Points on a hilly landscape, in no order, each with its height.
From any point a ball rolls to the lowest of the 2 points nearest to it. It stops when none of these is lower. Distance is the straight distance between rows; heights are no part of it.
fiki h=54.7: [135 212 127 164  99 153 159 161  80 107 133  94 146 113 134 111 111 126
 101 142 124 117 191 138 146  78 152 105 112 108 128  90  95  94 158 176
 145  88 125 113 114 142 138  85  92 122 126 151 131  61 134 107]
sitig h=43.4: [ 85 109 113 123 136 118 160 103  88 114 102 161 172 100 140  89 109 147
 114 126 175  92 180 141  91 188 148 113  85 212 124 158 170  91 155  84
 102 144 133 188 112 133 119 147 142 143 117  95 120 104  96  80]
reru h=63.1: [149 132  41 110 120 156 191 107  81  83 101  83 116 104 148 165 156 109
 130  97 164 114 188 168  99 144 175 107 113 155 135 144 167  99 127 131
 133 160 131 157 101 143  90 111 120 128 152 121 115 110 124 119]
Lefod h=19.8: [107 147 169 147  99 110  96 139 147 168 169 159 103 141 119 153 133  99
 145 143 104 177  67 126 144 130  92  78  93  60  99 113  84 171 118 108
 153  84 121  58 141 153  99 143  61 134  59 154 104 146  91 124]
lodum h=11.7: [131 138 102 144 139 155 141  93 100 119 112 129 147 120 142 110 122 143
 113 106 119  72 179 133 128 133 163 164 142 160 157 157 166 109 146 172
 109 144 114 149  98 107 164 139 165  89 170 139 174  97 157 134]
napof h=56.7: [ 92 129 141 114 104 111 150 121 109 115 125 180 149 117 147 107 138 170
 139 141 190 119 125 137 144 137 130 133 132 132 122 174 142 109 105 122
  98 139 130 162 109 134 132 153 126 156  86 100 109 116 121  87]
kupu h=56.5: [111 126 125 121 115  88 145 137 130 168 134 120  82 102 101 138 130 108
 106  85  79 141  96 127 109 156 134 122  67 200  89  97  78 135  89  90
 121 153 194  94 159  94 106 194 185 129 111 164 117 161 116 107]
gezam h=65.2: [154 103 102 108 123 131 189 182 143  81 101  89 153 144 167  99 136 101
 150 130 152 161 159 128 117 131 146 162 126 127 133 131 146 118  83 104
 143 152 122 154 158 159 117  65 117 142 167  99  97 117 142 132]
bip h=49.5: [132 171 168 104 107  95 133 159 139  80 157 140 152  99 118  80 107 163
 133 184 150 131 128  99 160 111 108 165 157 110 148  94 141  80 121 117
 119  93 136 202 167 105 175 115 158 147 133 113 106 115 151 151]
Saz h=66.0: [170 154 119 120 101 125 159 179 107  87 124 100 135 121 165  85 184 137
 143 139 167 155 183 125 124  94 167 161 166 116 188 157 141 127  98 131
 133 161 106 179 159 140 117  56 113 132 176  81  84 126 180 141]
rola h=24.7: [ 94 125 153 139 122 123  99 104 178 131 145 154 158 151 136 114  78 109
 155 163 121 135  78 106 161 173  94 122 105  80 103 124 164 141 113 102
 150  93 125  89 155 149 127 135 113 109 103 158 136 104 104 136]
tatak h=57.5: [134  79 130 109 140 114 135 157 134 149 119 147  94 110 122 135 197 137
 115  92 133 151 125 133  74 144 150 153 133 190 152 164 114 157  89  97
 107 194 148 170 144 116 114 168 159 135 147  80 108 190 145 120]
gased h=40.7: [103 100 145 143 158 103 122 126 119 124 128 146 181 104 134  78 121 142
 123 152 160 112 162 127  81 182 144 103  91 201 153 149 160 101 177  57
 116 143 112 206 139 146 118 120 110 140 123  80 120 127  91  97]
Luk h=22.1: [132 173 147 169 115 118 139 172  78 160 146 129 135 101 128  93 159 119
 100 114 105 133 178 128  95 132 170 117  88 168 147 115  83 136 144 127
 145 138 126 138 139 129 115 123  95 128 118 120 117 128 115  87]
vefid h=24.8: [133  71 109 101 140 129 121 114 172 140 113 123  81 160 115 170 120 118
 126  83  88 147  69 123 158 118  99 146 148 110  82 109 100 150  81 150
 128 143 149  52 128 108 138 179 181 123 124 167 150 156 131 139]
Zeku h=56.4: [140  57  97  93 146 121 181 174 109 120  82 122  93 136 131 146 188 139
 108  79 137 140 148 150  77 113 162 157 133 204 137 171  97 136 112 126
  90 196 135 173 111 118 106 149 155 158 170  65 121 167 162 115]
Kirok h=42.3: [143  75 137  90 166 112 109 126 146 122  98 137 102 153  86 173 121 181
 101 125 114  96  73 105 145  70 103 162 201 143 111 106 107 112 154 156
  67 119 141 151  99  83 161 164 188 150 130 116 144 140 159 159]
nidu h=46.3: [107  51 130 103 161 108 158 130 122 113  90 158 161 129 133 103 116 164
 121 129 161  89 137 131 100 149 140 165 136 208 125 165 155 108 132  95
  89 153 129 186 116 119 146 161 170 153 150  65 148 126 126 103]
Luman h=22.3: [146 104  74 142 146 164 157 153 107 127  85  80 114 170 140 144 155  83
 116  80 118 141 171 152 101 110 157 110 111 157 115 136  97 142 134 154
 137 148 107  93  89 164  96  96 100 126 159 138 151 115 130 122]
vosa h=15.8: [164 145 148 128  92 106 175 246 119 118 104 106 103 136 159 108 168 130
 123 113 127 175 156 120 143  62 156 157 140 113 120 119  55 149  85 144
 135 131 130 105 135 133 126  79 105 146 146 116  93 131 166 130]
Zafon h=17.9: [ 92 156  97 132  72 124 168  94  93 118 115 171  94 106 138 132 135 168
 129  92 150  88 146 151 168 120 149 147 129 130 109 166 107 118  62 185
  89 164 152  94  83 108 127 195 180 127  89 158 146 103 139  65]
vup h=20.4: [182 150  92 134 127 165 101  95 158 154 148 102  74 145 119 169 144 104
 142 108  94 147 110 128 136 113 121 155 162  67 160 124 152 172  99 177
 182 133 125  83 147 104 138 117 151  83 173 168 141 149 162 189]
Nonu h=57.3: [106 142 107 140 115 117 153 127 120 156 150 103 123 106 125 118 122  86
 116  94  93 136 137 133  94 174 147 110  50 189  97  96 104 123 102  92
 146 152 174  93 157 123  87 154 138 115 121 157 124 132 107  94]
tibu h=47.8: [154 175 153 122 125 127 115 119 124  82 152 139 171 107 130  78  92 175
 138 198 153 102 150  96 158 114 119 182 180 104 177 123 189  85 137 144
 128 102 108 210 151 115 188  92 160 119 164 111 133 108 161 159]
gotu h=53.7: [ 89 100 150 150 142 150  97 108 147 126 131 160 191 179 164  89 136 118
 168 178 188 141 128 124 138 183 119 129 137  81 159 207 175 163 141 105
 132 140  62 136 116 186 123  89  50 127 121  84 128 118  97 124]
mel h=14.5: [163 132  97 129 161 163 111 124 124 152 114  69  86 139  92 216 135 105
 100 101  82 139 118 140 109  74 122  69 144 125  97  72  98 127 174 167
 146  97 137  81  91 123 105 112 121 124 141 160 142 139 123 167]
minek h=53.3: [123 117 153 133 110 107 158 178 127 133 119 139 130 132 128 111 113 140
 106 112 113 127 129 125 139 107 139 141 115 153  90 113  70 121 108 134
 112 122 140 106 125 121 142 147 136 150 105 139 118 123 133 101]
ruga h=29.3: [ 82 144 134 103  87 113 150 115 155  75 153 159 175 129 148  91  88 116
 173 189 185 153 107 135 165 183  94 109  99  81 116 134 174 101  92  83
 138 106 128 148 159 170 108 120 107 155  83 120  97  96  89 112]
kadi h=31.7: [128 118 123 148 133 150 132 132 151 151 112  90 118 166 127 154 108  88
 116  97  80 132 120 133 163 101 114 124 127  88  78  92  90 139 121 163
 160 103 128  23 117 140 126 121 129 107 130 179 158 102 123 132]
kup h=24.6: [152 164  95 119 137 135 118  66 114 130 151 120 114  55 109 131 113 123
 115 134 115  88 147 131  90 165 134 126 112 193 165 111 192  94 142 101
 141 144 171 195 161  82 137 145 192 101 160 134 126 153 136 153]
vegap h=52.3: [121 154 186 133 108  87 115 175 142 147 164 158 135 112 121  89 116 138
 122 153 115 142 105 106 144 125 103 135 114 126 117 108  94 125 117 112
 120 102 136 130 150 127 141 132 118 146  90 132 105 135 132 122]
Fus h=33.3: [102 110  86 130 117 149 148  60 144 107  99 144 141 135 154 127 110 116
 165 109 154  98 130 145 145 188 123 148 121 123 126 180 198 133  79 137
 140 172 134 102 106 129 131 154 159  88 143 141 165 110 125 113]
kinat h=17.2: [176 155 108 127 131 160 102 130 136 155 134  91  55 138 101 208 155 109
 127 103  95 163 107 135 134  67 120  98 157  66 123  94 111 151 136 171
 153  97 124  80 119 121 118 107 113 116 134 157 129 152 141 197]
mot h=58.0: [ 85 156 125 135  83 134 147 139  84 116 124 179 150 117 167 117 178 154
 142 147 220 142 162 156 137 139 144  98 128 107 154 206 129 137 118 125
 117 147 105 161  96 157  98 109  69 144  60  76  91 111 125  76]
bilu h=23.3: [124 147  72 133 129 146 113  46  97 148 150 103 102  80 118 183 142 100
 125  94 111 105 138 145  77 165 142  75  95 170 138 117 169 122 152 120
 142 144 155 128 116 111  94 163 130 112 133 153 141 145  93 133]
zerud h=27.4: [149 150 106 107 131 143 108  84 169 126 156  94 100 111 101 170  77 101
 138 128  89 133  98 127 148 128  98 109 124 100 105  64 158 114 124 126
 165  83 171 109 162 105 142 133 176 100 150 174 133 126 128 185]
kuga h=55.7: [ 92  95 130  84 104  90 171 131 129  93 113 176 128 115 137 116 120 172
 142 138 177 121 100 129 148 145 118 143 123 154  95 149 132 102  78  97
  79 132 173 159 123 110 120 174 168 170  84  98 109 129 122  95]
sevu h=18.8: [159 188 160 154  86 110 147 214 108 149 169 106 117  90 141  91 166 117
 111 123 103 172 167 115 115  93 150 142 107 126 159 103  63 149 101 125
 155 132 139 127 173 110 124  89 114 121 136 130  92 150 146 115]
feka h=53.8: [117 189 143 146 108 132 171 160  81 104 116 122 150 109 122  93  88 155
  80 130 122  91 179 133 167  83 146 126 121 134 104  74  78  77 161 172
 109  90 137 125  96 125 153 118 130 139 109 157 128  58 137  88]
tagiz h=51.9: [ 54 102 160 150 119 127 106 111 130 154 135 198 165 159 170  89 157 132
 174 151 181 143 127 141 127 191 129 132 122 118 154 238 153 173 125 109
 123 160  85 124 117 158 118 139  83 113  76  88 136 143 105  91]
muki h=17.0: [ 89  86  92 110 134 126 161 108 107 138  86 127 120 155 111 172 141 128
  90  67 128 121 117 155  97 131 131  80 112 178  65 133  92 134 132 135
  99 139 129  77  77 151  83 166 105 145  98 138 145 126 103  70]
Fuma h=22.4: [129  57 103  99 131 124 140 132 161 134 108 120  86 162 124 179 156  97
 145  87 114 161  73 137 112 145 103 125 121 124  92 130 119 169  67 111
 132 152 140  83 133 136  95 160 132 136 123 131 127 182 119 142]
ses h=55.5: [121 125 145  99 122  79 120 140 143 162 146 131  90  86  95 141 149 115
 112 123 102 156  83 118  97 160 109  84  70 189 105  92 103 129 114  60
 116 130 185 142 177 110  81 175 140 159  86 128  92 178 103 122]
vegi h=24.3: [141  91 128 113 165 140 134 146 142 107 104  80 155 134 108 142  85 118
 101 137 109 118 129 122 121 106 109 110 131 146  88  59 119  80 187 103
 130  82 136 134 134 131 140 101 145 143 141 131 136 109 120 146]
Nage h=45.7: [120 162 148 149 135 112  63 112 127 161 189 155 113  77 121 133 191 108
 133 144 135 162 135 127  69 164 140  81  93 114 195 148 153 165 156  71
 144 146 121 177 171 141  81 132  64 119 105  97  95 177  93 134]
dit h=27.8: [179 120 109 100 161 157 119 126 133  92 114  77 127 129  97 184 119 133
 127 151 128 127 118 126 118  85 114 115 167 127 121  79 150  93 177 130
 134  91 126 180 120 121 132  86 140 142 159 124 126 142 148 195]
Mezem h=29.7: [133 152 138 148 115 140 131 138 147 127 130 108 125 139 127 123  85 124
 115 115  88 115 131 130 199  87 121 160 143  81  91  79  88 122 107 181
 142 100 148  46 125 105 163 136 166 102 127 193 149  80 153 123]
parez h=35.4: [151  93  57  86 150 158 136  26 140  83  95 106 112 140 117 200 105 146
 155 117 149  82  95 156 136 135 104 124 179 114 111 138 213 100 144 155
 115 134 141 139  81 102 119 151 173 116 146 142 153 115 130 172]
Veb h=18.7: [149 161 166 140 115 132 135 201 128 121 122 100 127 147 152 107 137 111
 125 149 118 153 140 115 158  72 119 129 144  70 125 108  86 129 129 141
 151  87 112 103 131 151 131  63  84 133 140 131 108 111 140 145]
baf h=34.4: [133 161 171 158 139 131 109 137 143 123 153 131 178 127 127  79 101 123
 127 191 124 129 143 105 132 146 119 137 119 105 158 117 158 112 152 114
 154  84  99 150 164 150 155  86 102 116 140 121 128 107 119 137]
kesi h=43.6: [137 117 154 133 136 146 104 150 137 111 117 141 164 193 165  58 138 132
 161 171 169 139 144  90 180 117 141 210 193  68 175 202 162 161 103 155
 124 148  66 133 125 151 165  69 104 108 167 102 149 108 166 153]
nez h=28.3: [ 99 224 199 181  71  89 127 174  93 147 182 163 173  89 135  40 123 139
 121 174 111 151 170 101 138 139 151 141  90 136 181 132  80 125 146 112
 148 124 129 155 175 120 139 112 104 114 102 126 100 108 127  85]
Karu h=38.1: [136 114 118 104 145 131  87  43 152 109 128 148 124 129 104 165  97 160
 142 147 142  87  72 121 150 139  85 137 176 102 122 133 202 113 153 141
 110 100 121 154 109 103 155 157 164 116 129 136 159 121 124 178]
gelan h=51.2: [117 163 187 109 116  85 149 168 113  85 136 170 158  93 112  80  83 191
 116 166 137  94 126 111 178  89 119 163 151 142 111  99  88  65 144 135
  78  89 148 181 120  91 181 146 167 164  92 127 111  90 145  97]
suli h=30.3: [128 139  75 145 124 156 115  14 127 143 133 141 116 120 147 156 136 109
 163 107 134  88 121 150 114 179 119 116 126 112 162 181 212 147 114 151
 158 160 130 109 102 118 119 152 139  74 144 157 166 136 112 137]
palon h=54.6: [101 116 146  95 101  70 154 163 129 123 126 160 116  99 120 121 127 135
 130 124 143 137  91 123 115 154 116 112  79 180  94 116  99 102 104  74
  95 132 176 151 153 121  97 177 142 174  73 109  87 148 109  91]
kugu h=53.0: [ 96 193 162 143  74 128 131 129 122 119 159 147 136 125 117 129  93 137
 125 154 129 126 105 145 193 101 105  97 120  63 100  88  97 106 138 163
 128  71 130  75 115 145 130 130  91 131  62 168 115  75 105 105]
gelot h=44.5: [134  36 123  86 177 116 151 144 142 107  78 144 127 160 111 124 122 174
 115 123 134  90 106 111 109  97 126 191 174 191 121 148 117 112 138 130
  61 155 144 183 110  81 155 165 199 158 162  70 152 137 161 139]
zudi h=38.9: [143  80 114 176 214 155  66  92 144 181 112 115 160 180 120 129 137 102
 116 116  98 112 138 121  77 165 143 102 130 158 158 142 146 164 191 124
 144 137  69 118 116 156 138 105  80 109 167 120 183 141  94 134]
riti h=37.7: [127 110 143 140 175 130 108 116 136 114 131 126 182 130 130  95 109 129
 130 170 152 112 141 118  97 162 129 118 119 151 151 140 177 110 165  83
 132 115  95 192 145 151 136 101 105 144 145  89 125 128 102 143]
fasi h=20.5: [149 128  80 141 138 161 147 145 114 119 110  76 130 140 145 157 147  70
 133 105 125 145 159 150  90 134 151  75  93 129 117 108 121 129 144 117
 158 128 121 100 125 171  92  72  70 139 147 130 114 107  96 119]
tus h=55.3: [153  92 130 118 144 116 153 196 104 132  98 110 108 135 117 140 170 144
  91  93 120 137 154 136  86  98 161 128 132 204 127 125  61 126 152 122
 102 155 129 164 109 127 119 130 112 167 135  81 110 158 139 109]
ferev h=40.5: [124  99 143  97 158 128  89  78 148 121 112 132 126 137  78 174  82 168
 103 130 111  82  67 118 152 106  85 133 180 130  86  76 135  96 177 150
  91  87 136 119 101  89 163 161 169 136 117 151 152 121 133 165]
popot h=19.1: [143 163  97 140 152 133  99  76  90 154 154  91 104  74  91 162 130 113
  99 104  84  99 152 126  63 145 147  77  85 220 148  81 144 108 184 111
 137 133 161 160 136  89 114 157 153 115 149 146 133 153 116 143]
faz h=39.8: [159 114 172 134 156 135  67 164 159 144 152 130 139 175 131 111 137 124
 142 167 137 162  99  96 142 118 104 145 168  63 158 142 127 173 135 122
 146 110  61 135 148 151 154  76  82 122 151 104 122 156 148 186]
Korek h=24.4: [127 134 111 120 159 131  97  87 149 159 143  73 110 105  94 163  71  81
 111 120  65 128 102 121 114 143 107  83  84 161  91  43 128  99 151  93
 163  95 192  93 162  94 123 135 177 102 144 176 141 123 110 159]
fomef h=52.2: [ 99 177 140 112  75 126 129  90 128 104 161 164 126 104 114 144  95 169
 144 163 160 124  82 142 185 120  90  92 139  61 107 113 146  96 126 150
 120  78 130 120 111 136 126 152 112 145  54 151 110  84 108 126]
ran h=25.2: [153 205 123 126  66 130 122 106 127 134 188 129  57  63  98 149 129 162
 123 120  89 125 125 122 162 104 143 158 147 112 144  86 131 115  82 157
 133 139 175 131 169  61 153 165 217 110 131 169 117 155 174 154]
Budub h=64.6: [157 118  94 113 137 142 193 173 129  82  99  70 145 138 150 117 103 104
 129 125 123 140 172 133 132 112 148 157 116 139 105  89 133  96 106 114
 156 137 156 130 155 132 130  80 167 131 182 135 111 103 147 134]
tuf h=37.9: [174  62 158 105 165 121 110 214 168 142 108 109 120 201 144  98 144 122
 136 147 128 166 106 100 141  83 113 176 170  91 144 136  92 171 116 118
 117 134  81 134 136 136 150  76 108 139 171  83 126 171 167 180]
fulim h=17.5: [144 117  82 132 167 160 116 122 124 133 115  68 114 132 110 193 130  83
 116  99  96 147 135 140  78 119 135  47 104 143  98  77 113 131 168 113
 160 104 137  86 116 142  88 101  93 140 141 148 128 138  93 147]
tanuf h=47.3: [107 155 201 153 124  83  77 168 129 178 188 179 126  98 125  93 175 109
 125 153 113 175 117 109  92 157 131 101  97 136 180 142  85 176 153  74
 128 146 114 157 169 137 100 131  71 127  86  97  87 183 107 116]
semor h=57.0: [172 205 111 154 120 161 110  99  93 106 139 113 135 117 140 129 148 137
 142 171 160 110 179 129 124 102 152 111 161  73 189 151 182 117 175 164
 142 115  77 179 115 150 126  63  70 110 151 111 121  99 141 160]
liran h=27.2: [114  76 110 119 139 129 126  81 167 139 103 133 122 162 115 148  81 127
 121  84  86  97  96 126 157 142 105 166 142 129  76 104 119 136  98 166
 116 138 154  44 106 106 162 184 203 107 139 182 174 118 146 112]
tusa h=18.0: [108 185 189 172  73 110 113 176 131 171 190 152 112 123 134 114 123 103
 140 148  90 176 100 125 167 111 107 105  94  61 122 108  68 156 113 134
 167  81 128  53 167 135 119 124  83 116  72 168 112 131 107 112]
fov h=29.8: [152 113 110  75 126 133 104  85 174  85 146 105 101 122  98 184  86 142
 160 164 127 136  52 134 170 121  61 126 161  54  89  61 171  97 128 120
 138  74 155 133 153 106 137 135 168 140 126 150 118 133 122 194]
zim h=59.2: [123  83 148 129 151 127  90 113 141 174 134 159  88 114 152 131 221 140
 124 105 155 144 125 138  78 169 142 160 144 139 198 214 134 186  95 110
 131 208 117 176 145 125 112 158 128 106 134  72 124 213 137 134]
zozi h=32.8: [126  83  54  91 121 140 156  55 120  91  73 126  81 131 132 200 137 150
 148  87 164  92 114 167 138 126 124 138 165 127 106 172 171 117  91 161
  92 157 150 129  77 102 114 171 182 125 142 132 155 136 142 129]
Vesun h=41.7: [121 129 120 177 177 151  89  84 110 166 141 129 156 124 122 130 151  97
 131 123 109 128 154 132  72 172 156  76  90 145 166 144 149 156 184 107
 144 144  87 128 132 159  97 116  66 112 135 120 145 134  87 108]
betal h=43.7: [121 135 129 156 158 123  80 118 132 148 156 128 135 105 120 141 148  94
 140 144 129 162 129 131  62 170 126  50  81 120 148 112 139 150 182  72
 149 114 103 152 154 176  84  99  45 147 115 109 102 144  69 124]
lak h=60.8: [137 102 108 128 169 134  88 116 119 165 140 126  97  97 131 158 222 109
 120  91 136 156 152 153  50 159 152 106 123 151 190 179 141 185 140  99
 138 195 114 166 136 145  81 130  93 113 151  76 114 207 117 134]
Vogu h=54.3: [122 106 150 135 138 111 157 191 104 145  90 136 143 145 127 103 130 149
  86  91 108 105 151 124  98 101 155 139 117 211 103 136  48 129 150 132
  93 139 131 134  91 127 142 149 119 152 122 111 134 124 142  82]
nef h=26.9: [138 165  98 144 127 155  88  33 127 150 159 116 102 106 115 174 118 103
 144 119 100 106 105 135 114 156 124  85 114 106 138 128 184 134 145 152
 159 118 128 109 130 118 118 144 116  93 140 162 147 123 107 153]
subuv h=51.1: [130 146 157 103  99 103 116 142 137 113 147 163 112 110 111 142 121 177
 140 153 145 128  73 120 177  98 101 144 162  89 111 119 122 109 103 143
 104 103 135 127 131 113 152 149 137 155  84 132 110 126 136 138]
Liti h=20.0: [118  50  83  88 135 122 163 122 135 132  81 110  83 152 104 203 161 115
 114  58 122 150  89 156  92 137 118  96 125 168  81 130 106 152  90 124
 104 158 153  95 101 136  81 179 136 148 120 120 131 170 113 108]
Vuku h=36.0: [129  94 126 172 180 160  90 106 143 149  99 104 172 201 127 131 106  87
 121 125  98 108 128 119 115 129 119 106 123 104 120 127 138 158 177 140
 155 105  71  65 103 171 139  94  81  97 158 150 177 100 106 127]
gonuz h=48.6: [ 95 136 179 147 120  84  96 136 133 188 160 176 137 109 129  96 151 112
 138 127 109 153 102 116 103 185 122 107  77 162 146 154 106 169 136  77
 133 158 125 133 162 134  95 166  98 122  75 134 115 171  98  89]
soten h=30.2: [113  90  54 109 129 150 165  44 137 106  85 122 109 145 133 168  98 125
 142  73 123  88 123 158 155 148 118 158 142 128  96 152 163 129  90 168
 122 164 150  74  81 104 131 175 196  99 152 174 181 114 141 119]
pesu h=18.2: [141 124 106 139 134 140 151 152  94 130  98 121 132 142 150 111 157 132
 114 106 142 111 171 129 118 113 165 150 131 152 145 159 126 132 130 158
 123 164 102 136  98 137 127 114 122 119 160 122 136 118 165 119]
pav h=64.0: [158 136  72 110 132 145 182 127 111  79 121  71 137  93 137 138 113 103
 136 120 124 121 172 145 102 138 157 135 101 179 120  90 160  82 124 108
 155 139 157 168 148 124 126 103 164 130 177 129 115 123 133 140]
negu h=25.4: [117 195 184 173  93  95 140 182  67 158 154 164 161  85 135  53 154 154
 100 132 119 122 190 118 118 118 178 145 103 174 176 145  71 133 149 136
 117 150 125 175 136 117 139 127 110 130 108 106 101 125 141  77]
Bof h=21.8: [116 112 159 129 141 117 101 133 166 154 145 132 131 145 120 139  96  83
 147 144 107 162  70 119 129 158  86  73  85  83  76  86 116 145 127  87
 155  74 138  64 155 160 107 122  90 137  99 153 121 129  85 142]
zev h=39.2: [190  94 152 101 135 129 127 214 149 121 116  91  92 154 134 143 158 121
 131 151 126 180 111 102 135  51 113 158 171  90 142 108  89 157 115 112
 137 113 108 126 158 124 135  68 122 151 166 100 101 168 179 194]
dazo h=20.6: [ 73  94 117 132 128 121 129  84 102 148  94 159 143 156 122 151 130 140
 109 104 159 102 121 152 101 160 115  57 108 163 101 161 125 140 159 127
 106 127 105  93  67 162  92 163  81 142  69 121 143 120  78  76]
tepep h=67.0: [137 132 129 121 116 121 125 149  95 109 128 144 129 115 174 100 191 168
 155 152 212 138 153 134 118 113 149 165 179 112 190 214 158 144 108 129
 109 171  99 199 124 137 121  92 102 139 141  61 105 144 168 126]
dagir h=33.5: [109  15 157  91 162 106 137 166 172 112  81 164 178 209 139  80  83 156
 147 129 146 107  87 102 153 117 109 189 156 136  83 148  89 135 123 116
  70 128 121 122  99 136 173 137 140 163 126  88 150 107 128 106]
pumi h=41.8: [137 140 174 136 123 130 104 179 134 121 134 137 170 163 164  81 152 146
 160 186 173 155 137 102 157 102 131 164 180  74 185 189 141 160 134 132
 121 129  52 154 124 165 144  53  68 138 145  85 114 123 148 149]
mul h=45.6: [157 111 147 110 144 146 113 147 164  85 118 126 170 174 147  72  85 157
 158 183 160 117 124  91 192 102 106 211 189  70 157 139 181 118 119 145
 121 111  88 156 143 130 185  82 141 126 179 110 139  95 162 179]
fibe h=35.9: [140  48 155 110 170 123 116 175 154 125  95 128 158 192 135  95 122 140
 141 147 153 128 101 101 139 106 110 168 159 123 120 157 117 147 128 121
  92 126  87 149 115 144 153 107 114 148 153  83 142 135 147 151]
Kip h=22.0: [115 183 102 141  60 131 144  81  88 132 154 137  62  60 113 146 137 160
 120  90 103  97 138 145 153 119 153 148 137 137 125 124 120 115  75 179
 106 163 170 114 115  73 136 203 212 109 104 183 142 143 156 106]
pup h=31.3: [127 216 182 165 106 114 122 160 116 127 185 108 168  85 134  57  85 101
 114 179  98 143 169 101 128 128 139 122  83 115 157  85 112 101 149 107
 167  82 134 143 201 124 148  84 116 114 145 146 113  96 122 115]
Redi h=26.8: [115  99 132 136 128 134 120 118 156 137 109 157 134 178 141  98 120 133
 143 114 120 116 127 115 166 127 128 188 154 108 130 177 132 158  81 172
 120 157 108  87 102 127 165 147 160 108 142 154 162 120 157 115]
furo h=33.8: [129 112 140 156 159 163 115 110 155 128 101 103 166 194 131 125  72 108
 119 137 100 103 126 121 167 107 110 132 142  75 103 107 127 130 161 172
 148  90 103  53  98 151 155  99 112  96 152 167 172  65 127 138]
Niso h=20.1: [118 174 173 155  75 128 136 190 148 128 160 125 135 140 157  97 113  99
 144 165 111 177 127 118 183  92 111 131 117  24 124 106  92 146  94 143
 173  86 120  59 156 156 143  84  83 116 119 153 112 103 128 129]
pipaz h=52.4: [103 171 181 122 117  83 141 151 107 123 128 158 140  92  95  98  79 170
  81 148 118  93 130 120 153  99 120 120 120 163  95  70  70  72 175 138
  87  81 157 151 111 105 165 153 141 156  69 143 118  98 123  94]
kilon h=50.3: [ 76 136 167 162 109 111 120 140 122 171 158 193 153 130 153  90 174 120
 147 125 152 157 145 132 112 166 145 136 116 133 166 211 104 172 109 120
 132 169 104 128 124 141 116 150  93 118  76  93 115 158 116  80]
Miz h=55.8: [147 201 117 142 114 151 126 113  99 108 143 109 129 101 123 146 130 137
 126 152 138 117 153 136 142 103 133  95 135  89 141  97 151  91 166 162
 144  89 113 145 115 134 135  97  95 125 124 149 120  96 126 146]
nevus h=29.2: [178 134  91  98 150 149 127  88 121 108 131 102 107 101  95 184 132 146
 132 135 133 111 126 130 105 128 129 126 163 152 153 113 187  96 159 125
 134 128 142 201 133 100 136 125 169 127 162 114 124 161 143 182]
ril h=27.1: [ 94 147 125 137  93 137 150 121 145 102 145 141 167 143 150 101  96  95
 164 152 146 152 119 128 158 179 117 120  85  73 105 131 163 132  88 107
 161 122 136  97 151 171 104 111 109 122 109 150 112  87  97 107]
maz h=12.6: [ 90 119  90 125 107 128 148  75  91 141 106 148  98 111 123 159 131 132
  98  71 132  97 133 158 113 153 133 107 101 174 100 154 117 135 109 148
 100 157 146  93  75 108 100 193 158 124 103 155 160 135 111  74]
kek h=20.8: [129 118 131 132 168 134 121 155 144 159 126  78 131 118 100 149  94  86
  96 117  75 150 126 127 104 110 111  62  92 161  79  44  92 109 179  88
 157  73 161  85 142 134 112 114 119 140 132 151 133 132  91 136]
Vil h=62.0: [146 126  83 126 144 144 125  99 102 122 134 112 110  94 147 160 187 122
 130 112 158 128 168 162  68 156 165  99 126 150 176 163 176 134 151 108
 140 177 122 191 125 142  85 109  95 134 149  92  99 161 116 138]
nilo h=23.5: [150 132 104 143 122 159 116  99 151 141 123 125 112 151 140 128 126 114
 150 102  99 127 131 125 148 134 136 183 141  90 150 158 163 164  81 173
 162 161 122  90 139 105 159 139 162  78 173 167 162 142 164 145]
zav h=27.5: [148 186 143 138  87 126 127 126 146 126 166 125  92 100 118 124 103 160
 123 127  97 127 123 121 197  82 123 180 156  82 121  88 115 103  82 174
 129 113 159  86 158  84 173 154 200 115 121 179 131 111 174 142]
sidu h=30.4: [ 95  56 118 104 147 121 141 121 139 105  76 167 142 178 140 113 104 168
 136 116 155  94 120 126 166 106 128 182 170 139 101 181 115 136 102 165
  63 148 128 115  66 125 169 158 166 149 123 115 173  95 152 100]

For each start below, name the point where the ball stops.
sitig -> vosa
Miz -> mel
gezam -> subuv
mul -> mel
tagiz -> maz
zim -> subuv
gotu -> mel
Vuku -> maz
mot -> maz
semor -> vosa
sidu -> mel

Call two points neighbours if one is among the 2 nearest of the other. Go from one point of each pair to the other, from neighbour to neighbour, staying as low as possible. Name the highest point that can't be avoided.
lodum, muki -> Fus
subuv, vosa -> kugu
popot, mel -> nevus
vosa, tusa -> Niso
mel, lodum -> Luman

Write out the way that a ball takes from each point below.
tepep -> pumi faz tuf fibe dagir sidu Redi nilo vup kinat mel
Saz -> gezam Budub pav reru Vil lak zim tatak Zeku tus Vogu minek vegap subuv
nidu -> sitig gased riti baf pup nez negu Luk sevu vosa
tibu -> mul kesi pumi faz tuf fibe dagir sidu Redi nilo vup kinat mel
